Each row is a point on a landscape with many valleys, with its height.
From any point a ball rolls to the lowest of the 6 points nearest to it. It stops when none of these is lower. Distance is the straight distance between rows; heights are no part of it.
vedod h=2.46: [-13 -19  29  -7   7 -21 -28  -7  36  -9  -5  -1   8  35   0 -33  -9  14
  11   5]
dile h=4.84: [ -1  -8   6   8   5  -1 -21   7  29  10  -2   4  13  -6  19  -7   0  15
  -6  -1]
rikis h=3.95: [ -5   6  28 -10  14 -18 -25  10  18   6  -9  -8  19 -20 -28  -4  18  12
  -9  -6]
ragob h=5.85: [ 11   5 -19  13  -8  13  47   9 -39   0  33 -14  -5 -42  -5  19  -2 -40
   6 -14]
vofe h=4.83: [ 10   4   1  21  -6  15  34  -4 -53 -15  16 -17 -24   5  18  14   3 -23
 -14  37]
bok h=2.86: [ -6   5 -39  -4 -32  13 -19  -7  12  -4  -6  24  -7  55  57 -16 -28  23
   7  19]
Sizep h=5.31: [  2  13   0  -2  -1 -11   8  -7  -1  -3  -3 -25  10 -31 -34   7   4  -3
  12 -12]
vopat h=1.14: [ 29   7 -14  20 -14  35  15 -16 -46 -50  20 -33 -29  13 -13  14 -28 -27
 -25  41]
dono h=5.42: [ -2   6  -5   5   0 -14  38   1  -7  -3  -6  -8  18 -48 -32   0   8 -25
  -1 -21]
fuz h=5.06: [  8  33 -29 -11  22  -7  40  12  25  -6  28 -24  18 -59 -60  13  -6 -17
  15  -6]
vevig h=5.13: [ -7   9   8   9   2 -16  16  -1 -19  26   0  -9  13 -31 -29   3   4  -3
 -11 -21]
gam h=2.73: [ -7 -14 -21  11 -10  18  17 -13 -21  35   8  30 -17  20  61  32  12  -2
 -26  25]
kuz h=3.50: [-16 -26   6 -14  -9 -22  -1  16  42  25 -18  23  36  25  26 -29  13  35
  27  -2]
Pilim h=1.92: [  0   9  -2   7   1   8  15 -17 -18 -19   5 -39 -14 -11 -20  21 -20 -16
 -11   7]
Buzeg h=1.85: [-15   7   1  -2  -1   3  30  12 -18  35   2  10  12 -36 -22  13  28  10
  -1 -43]
tope h=5.14: [ -4  35   9 -14  19 -17   2   6  22 -20  11 -22  -5 -16 -40   3  -9 -17
  15   1]
Kemev h=3.06: [-18   4 -20 -15 -27   6  -1 -21   2  16  -4  46  -6  52  63   0 -18  19
   6  15]
fol h=5.58: [ 34  -4 -17  29   4   9  41   7 -65 -11  34  -2 -22  -7   7  37 -14 -27
   7  44]
lonu h=4.17: [ 11  23 -17   2  -2   3  27  12 -15  29  16  -8  30 -48 -17  10   9  -6
   9 -48]
lud h=2.80: [-17  11 -23  -8 -19 -15 -18 -15  14   1  -7  26   8  66  44 -34 -28  27
  35  20]
vam h=3.51: [  5   3  -5  -9  18  10  18  21 -11  27  -4  12  18 -55 -27  24  22  15
   7 -52]
sunub h=4.19: [-17  -9   8  17 -16   1  -8 -15  -8  13   6   5 -20  12  32   5   0 -10
 -16   0]
tifo h=1.20: [ 14  -4  -4   9 -12  20 -14 -21 -18 -38   3 -14 -38  24  10  18 -22 -23
 -30  31]
ves h=4.72: [ 28  31  -6 -15  30 -13   5  33  29 -13  10 -37  26 -27 -58   0  -2  -7
   4  -8]
pir h=0.79: [  2  12   2   8   2  24  -9 -13 -14 -40   7 -22 -24   9 -16   9 -26 -14
 -22  25]
farel h=3.62: [-25  -5  -9  10 -11   1 -16 -14  19  21 -14  17  -9  28  35 -11  -1  17
  -1  22]
bazu h=2.60: [ -7  -9 -14 -12 -10  -8 -38  -8  35 -23 -13  25 -13  33  20 -36  -7  19
   8  26]
bom h=2.15: [  3 -14   2  20  -8  12  28   2 -46  34  -2  12   3 -10  33  38  21 -20
   0 -11]
zeled h=1.33: [-13 -11  -1   2 -19  14  31  14 -43  40   5   8  -3 -28  27  34  38  -9
   2 -25]
bepad h=3.98: [ 12 -11  19 -24  22   7 -20  32  19  38 -20  11  28 -17 -32   3  21  31
   8 -19]
lav h=3.03: [ -5   4  -7  -2 -14 -17 -11 -22  11   3  -8  36  15  40  53 -36  -4  20
  25   1]
mas h=1.44: [  7 -14  21  -3  24  -6 -41  -8  38 -27 -14  -1  -8  23 -16 -35 -11   2
   0  17]
pov h=3.61: [  6 -15  21 -31  18 -17 -19  42  34   9  -1 -12  36   7 -34 -16  17  33
   7 -13]
lus h=2.97: [ -7  -7 -10  -4 -17 -31 -11 -19  33   5  -7  38  17  49  40 -49 -17  51
  42  15]
risov h=3.88: [  0  10  16   0  11  -1 -49 -12  30 -63  -9 -17  -9  31 -38 -23 -23  -6
  -1  26]
nop h=3.04: [  4 -17  11 -14  -6 -21 -30   0  50  19  -3  17  17  18  19 -40  -7  18
  15  14]
nagu h=2.09: [  0  -2  -4   4 -18  18 -10 -11 -16  -9   1  -4 -32  24  21   7  -7 -15
 -23  14]
Sevu h=5.20: [  9  15 -19  10   4  -1  35   0 -10   7  14 -26  -2 -68 -25  20  -1 -26
  19 -15]
nafu h=4.14: [-13 -10   3   1  -1   0  -8   2  16  30 -18  20  13  12  31   9  15  12
 -12 -38]
Luvet h=3.13: [  9  23   8  -6   6   2 -34 -23  12 -66 -21  -2 -44  31 -25  -9 -25 -15
 -21  27]
sule h=3.53: [-11   2   6   9 -11  -5  -9 -13   8 -13  -9  13  -8  27  26   2  -9  11
 -17   8]
fegan h=2.71: [ -5  11 -16  -7 -32  -2 -24 -14  10 -30 -18  28 -17  77  36 -44 -25  11
  10  28]
leb h=3.40: [ -5  -9  -7  26 -15  10  19 -13 -19  22  -4   7 -16  -2  34  23   7 -15
 -23  11]
posu h=4.74: [ -6  -6  10   3   2  -3   1  -1   6  23 -13   9  11 -12  12   5  26  10
   5 -19]
Rokez h=5.91: [  8  19  18 -23  28 -25 -26  12  51 -45   0 -39   8  18 -66 -16 -18   4
  12  21]
kave h=3.75: [  8  -3  19 -14  10 -21 -28   6  32 -11   1 -28   4  -3 -39 -14   4  13
   9  -6]
zopev h=3.15: [ -4  -2   2  18  -8  21  27   3 -49  10   6   4   0  -6  36  21  13 -16
 -11  13]
nudis h=5.36: [  0  11 -30   7  -3   9  46   5 -15   8  25  -7  15 -68 -27   4  12 -26
  25 -19]
Pibi h=3.09: [  8 -12  25 -12  15 -32 -26  10  46  -3  -8  -8  11   8 -14 -13   2  25
  13  -5]
zud h=4.00: [-15 -12   8 -18   2 -10 -26   8  28  33 -24  20  28   9  19  -9  22  31
  15 -21]
Sove h=6.36: [  5  21  -9   5   2  -4  23   3 -15  -6  15 -13   7 -34 -14   5   2 -12
  -8 -19]
fedem h=3.74: [ -4 -35  17 -24  12 -11  -7  53  32  27 -22   1  33  19   1 -22  30  35
  10 -12]
vuri h=5.07: [ 14  10  23 -11  10 -16 -38  -7  29 -59   0 -25 -20  16 -48 -13 -22  -4
  -7  14]
Miza h=4.33: [-16   0  -2  18  -1  14  23  14 -35  38   3  -3  -3 -13  17  13  11  -4
  -3  -8]
kirug h=1.77: [ -1  18   2   8  11  -7 -18 -19   1 -46   5 -31 -23  22 -22   3 -21  -6
 -20  15]
nof h=4.34: [ 16   5   6  -2  23  -6  16  28  -1  31   3 -19  23 -39 -31  12  21   6
   6 -29]
fize h=3.63: [  1  -8  -2  -2  16  14  37  20 -25  47   9  13  35 -36 -11  24  29   2
   8 -65]
gim h=4.63: [ 21   6  16 -13  22 -32 -18   6  30 -29   1 -24  10   8 -46  -3 -18   7
  -3   2]
pezu h=3.10: [-14  -7  -7  -4 -12  12   0 -20  -3  35 -14  24  -5   6  37  13  14  -8
 -33  -7]
sifi h=4.40: [-18  -1  11  17  -9   9 -12 -13  -4   2  -4   5 -20   3  24   6   7  -6
 -27  13]
mise h=4.03: [ 10 -11   2  23 -10  19  17  -3 -35  -2   9  -9 -24  26  24  24  -3 -26
 -32  18]
guda h=3.59: [  0 -12   0 -16  25  15  24  16 -26  44  11  25  38 -41 -22   2  30  16
  16 -59]
vid h=4.05: [  7 -15   9  -9  25   0  15  26   9  27  -3  36  33 -24 -10   6  40  20
   5 -47]
kud h=0.59: [ -6   5  -2  22  -7  16  17  -6 -38  -4   3 -20 -10  -4  -3  26  -1 -18
 -17  15]
runi h=2.33: [ -3  -9   2   0  -6   4 -41 -15  30 -48  -8   3 -17  25   1 -34 -28  -3
  -6  23]
gakos h=2.89: [-27  -8   0  -1 -11  16  15   8 -11  35 -15  25  14 -26  22  25  28   5
  -2 -35]
pum h=4.02: [  2  -6  15  -7   5 -17  -9  10  17  25  -8   3   4 -10 -17  -5  16  22
  -1 -11]
dez h=4.75: [ 14  15   1 -18  12 -14  -4   6   9   2  13  -9  18 -23 -50   1  12  11
   5 -14]
Deg h=2.45: [  2 -12   9  19  -8  22  32   0 -59  26   6  12  -9   5  52  24  32 -17
   2  14]
Lote h=3.73: [-21 -10 -11  -7 -16   4  -8 -24  25  20 -21  24  -9  16  51  -4   5  14
  -4 -12]
suse h=4.09: [ -9 -10  -1 -21  -3  14  39   7 -48  49   0  34  28 -36   4   9  40  -2
  17 -60]
gunop h=5.09: [ 10  15  -3  18 -16  25  43  -5 -58 -16  20 -22 -18 -15  -9  26 -12 -30
  -8  18]
Divit h=2.61: [  3   8 -18 -10  -6  31 -44 -13   3 -63 -21  -2 -33  50 -13 -20 -29  -8
 -20  31]
betak h=3.94: [ 12 -31  23 -32  20   1 -11  29  24  42 -10  19  42   2 -10 -13  36  29
  -5 -24]
gunat h=2.54: [-26 -10  -6  16 -12   0  15  -5 -34  41  -3  22   1   5  51  19  26  -4
 -11  -3]
ros h=3.49: [ -6 -32   4 -21  13 -20 -18  22  38  20  -8   0  34  26   5 -28   8  27
  26  -6]
Vig h=1.84: [ -3 -10  -5   9   4  15 -38 -21   4 -34  -1   3 -27  25  30 -19 -23 -11
 -17  24]
sinu h=4.54: [ -4  17  19  -6  16 -19 -24  -6  20 -32   0 -18  -8 -11 -30 -14 -21  -6
   1   8]
zoga h=2.93: [-17  -6  -4  -6  -9  -5 -34   4  37   9  -8  22   8  20  37 -42  -9  31
  23  -1]
Zem h=2.40: [ 10  14 -19  -2 -10   6 -43 -19  13 -52 -14  -1 -27  45  -9 -23 -29  -2
  -8  27]
tigu h=4.80: [  1   3  25   1  12 -11  -7   4  19  -9   5 -17  -5  -8 -30   2 -13   6
 -12   1]
Sab h=4.52: [  9 -14  -1  31 -13  12  38   9 -49  -6  13  -6 -18 -20  18  33   5 -23
  -3  20]
Kela h=3.00: [ -1  -5 -10   6 -23  10 -15 -23  -2   6 -12  13 -36  43  38   5 -21  -1
 -14  19]
Sames h=2.77: [  3  -3 -21  -5 -27  14 -24 -25  -1 -20 -11  33 -21  57  37 -20 -33  24
   8  22]
Sipaz h=4.28: [ 23  10  17 -22  20 -27 -13  23  30  -8  -2 -25  13  -9 -50 -12  -3   8
  14   5]
leker h=2.85: [  1   1   8   3   9 -17 -40 -20  31 -40  -3  -3 -13  29 -26 -18 -30   3
  10  24]
Mola h=3.71: [  4  -6  -3  12  -9  22  33   4 -53  21  14   0 -22 -43  14  18  11 -17
   1  -1]
dini h=5.59: [ 16   0 -13  28   2   8  43   7 -62 -13  32  -3 -10 -31   9  25  -3 -47
  12  28]
puf h=5.30: [ 13  15 -60   6  12   2  36  13  18 -16  33 -28  10 -69 -51  18   2 -45
  34  -9]
Subu h=4.91: [  1  -5  34   0  14  -9 -11 -13   6 -12  -3  -6  -9   2   2  -2  -3   5
  -8  -6]
fuveb h=3.72: [ -6  20  -5   1 -12 -16  34  -5  -6 -16  14 -30  -3 -48 -31   9 -16 -23
  -6   0]
taref h=3.64: [  3   7   5  10   1   6   6 -17 -12 -20   1 -20 -24  -7  -8  12 -18 -16
 -15  -2]

Where does a ball stop that starts at each point below?
lud => pir
bok => pir
betak => mas
ves => mas
Subu => pir
Rokez => mas
Lote => mas
